Each scene shows the same named points in several views. A view is turned or mirrored, shifted and resized as a whole, has a little noise and may leave points out.

Scene 1
View 1
zasu: -37; 1; 13; 16; -21; 24; -32; -18; -5; 24; -26; -3; -17; 2; 16; -3; 1; -5; 9; -8; -5; -14; -44
Mim: 12; -35; 30; 24; -10; 38; 7; -38; 8; 23; 24; 6; 11; -7; -16; -7; 7; 9; 24; 1; -23; -14; 7
nisug: -5; -35; 7; 40; -16; 35; -18; -23; 0; 26; 33; -16; 3; -17; -12; -9; 23; 10; 11; -12; -3; -15; -25
gug: -8; -16; 33; 14; -14; 34; 1; -35; 5; 24; -3; 10; 0; 2; -2; -6; -4; 2; 21; 0; -20; -14; -7
vogop: -58; 2; 19; -17; -37; 14; -9; -18; 3; 21; -33; -3; -11; 32; -18; -7; -13; -31; 25; 10; -8; -1; -14
meto: -31; -22; 3; 24; -29; 25; -21; -15; 1; 27; 12; -18; -4; 0; -18; -9; 17; -8; 14; -7; 0; -10; -26
nuv: -1; -22; 14; 39; -10; 37; -23; -27; -3; 25; 14; -4; -3; -18; 9; -7; 14; 12; 10; -12; -8; -20; -32
bazu: -27; 10; 34; 4; -13; 28; -17; -29; -2; 21; -42; 17; -16; 6; 25; 0; -15; -4; 16; 1; -18; -15; -30
Kuzib: -56; -25; 1; -5; -48; 14; -5; -14; 9; 26; 8; -23; 3; 30; -53; -14; 7; -31; 29; 7; -1; 4; -2
Fum: -60; 14; 4; 8; -30; 19; -45; -8; -10; 25; -42; -9; -27; 9; 19; -4; -2; -16; 5; -8; 3; -11; -58
puv: -35; -24; 37; -26; -37; 22; 33; -33; 19; 21; -7; 10; 11; 40; -52; -12; -18; -30; 45; 23; -25; 5; 35
sefa: -30; -20; 6; 18; -29; 26; -19; -17; 0; 26; 9; -15; -3; 4; -18; -10; 12; -8; 16; -5; -3; -9; -24
View 2
Kuzib: -19; 8; -21; 19; 20; -23; 1; -49; 2; -10; -53; -14; -16; -4; 9; 5; -7; -4; -14; -21; 21; -10; 31
meto: -14; 11; -9; 4; -3; -17; -1; -43; -13; 8; -13; -10; -43; 19; 8; -17; 2; 0; -9; 6; 23; -16; 22
sefa: -11; 9; -8; 5; -4; -17; -2; -40; -11; 3; -14; -7; -38; 17; 9; -13; 2; -2; -13; 7; 27; -14; 21
bazu: 6; 2; 13; 5; -11; 1; 16; -13; -21; -17; 9; -5; 0; 24; -4; -2; 13; -26; -30; 55; 50; -7; 13
vogop: -7; 9; -7; 21; 18; -6; 16; -28; -10; -19; -38; -7; 13; 7; -4; 10; 4; -22; -24; 16; 38; -1; 29
Fum: -12; 30; 0; 19; 15; 6; 26; -26; -46; 12; -4; 3; -3; 40; -17; -17; 13; -15; -12; 47; 37; -7; 36
nuv: -1; 2; 8; -8; -22; -15; -5; -31; -13; 1; 19; -8; -50; 28; 11; -21; 9; -3; -19; 31; 34; -17; 8
gug: 6; -11; 9; -7; -22; -17; -5; -25; 3; -21; 5; -11; -30; 11; 12; -1; 7; -12; -29; 25; 40; -10; 2
Mim: 4; -19; 5; -15; -34; -28; -20; -33; 21; -21; 7; -17; -53; 5; 26; -5; 1; -5; -29; 8; 33; -17; -5
nisug: -8; 3; -1; -10; -22; -25; -15; -43; -5; 11; 10; -12; -72; 23; 19; -24; 3; 8; -10; 8; 22; -21; 10
puv: 2; -23; -9; 13; 0; -24; -6; -30; 36; -53; -54; -18; 6; -27; 17; 32; -5; -23; -38; -15; 37; -1; 11
View 3
Kuzib: -43; 4; 15; -22; -20; -25; 51; 26; 5; -20; 44; 21; 10; 49; 21; -40; -28; 19; 30; 21; -23; 31; 45
meto: -34; 0; 9; -15; 5; -39; 25; 31; -10; -17; 18; 16; -10; 0; 10; -12; -19; 9; -2; 2; -15; 2; 2
Fum: -1; 0; -21; -23; 0; -5; 7; 37; -7; -10; 10; 9; 7; -35; 12; 8; -46; -19; 28; -19; 7; 45; -5
nisug: -52; 2; 26; -10; 13; -65; 31; 26; -19; -24; 16; 17; -26; 10; 4; -18; 1; 21; -31; 10; -27; -31; -3
sefa: -35; -1; 12; -19; 3; -36; 30; 28; -6; -16; 22; 18; -5; 9; 12; -18; -19; 11; 4; 7; -15; 5; 10
puv: -34; -37; 76; -42; 3; -12; 51; 5; 34; 14; 61; 32; 23; 57; 35; -53; -27; 8; 41; 43; -9; 10; 65
bazu: 0; -32; 33; -34; 25; -12; 5; 19; 11; 14; 20; 16; 11; -29; 21; 2; -38; -26; 19; -3; 15; 13; -1
zasu: -11; -9; 5; -24; 10; -19; 9; 29; -4; -6; 12; 13; 1; -26; 12; 5; -34; -13; 12; -10; 3; 21; -4
nuv: -27; -14; 30; -20; 24; -43; 15; 23; -10; -5; 13; 16; -13; -18; 8; -3; -15; -1; -16; 0; -6; -18; -10
View 4
sefa: -4; 2; -3; 10; 15; -2; 5; -1; -18; 9; -6; -15; -4; 18; 5; 9; -22; 5; 24; -40; 9; -14; 13
gug: -1; 6; 4; 12; 14; 9; -4; -9; -9; 14; -24; -15; -13; 31; 17; 12; -34; -5; 20; -28; 6; -8; -6
Mim: 10; 4; 9; 15; -8; 10; -3; -6; -12; 30; -26; -13; -18; 33; 10; 19; -30; -6; 20; -34; 3; -8; -8
puv: 10; 10; -11; -11; 4; 23; -29; 17; -4; 10; -13; -3; -11; 42; 29; 7; -62; 13; 30; -48; -23; -6; 11
zasu: -18; 7; -2; 12; 42; -3; 9; -14; -14; -5; -13; -19; -3; 17; 12; 4; -23; 1; 20; -26; 18; -14; 5
vogop: -13; 10; -10; -1; 38; 5; -7; 0; -9; -10; -8; -13; -1; 25; 22; 1; -41; 10; 26; -36; 1; -13; 14
nuv: -5; 4; 6; 19; 16; -1; 10; -15; -16; 13; -20; -19; -11; 21; 5; 12; -17; -6; 18; -27; 18; -12; -5
meto: -4; 2; -3; 12; 14; -3; 8; -1; -19; 11; -4; -16; -3; 16; 2; 10; -18; 5; 24; -40; 12; -14; 13
Fum: -26; 8; -7; 8; 59; -8; 11; -13; -14; -19; -5; -20; 3; 12; 13; -3; -22; 5; 22; -26; 19; -16; 14
nisug: 1; -2; 6; 21; -1; -3; 13; -7; -21; 24; -12; -17; -9; 16; -3; 18; -10; -3; 20; -36; 17; -14; 3
Kuzib: 0; 3; -13; -5; 9; 4; -9; 19; -17; 5; 7; -10; 1; 21; 10; 7; -36; 19; 32; -54; -7; -14; 29

In a view up to two points have been moved. Name them for each view, in the order of its rows, or write -.
view 1: nuv
view 2: -
view 3: meto, nisug
view 4: vogop
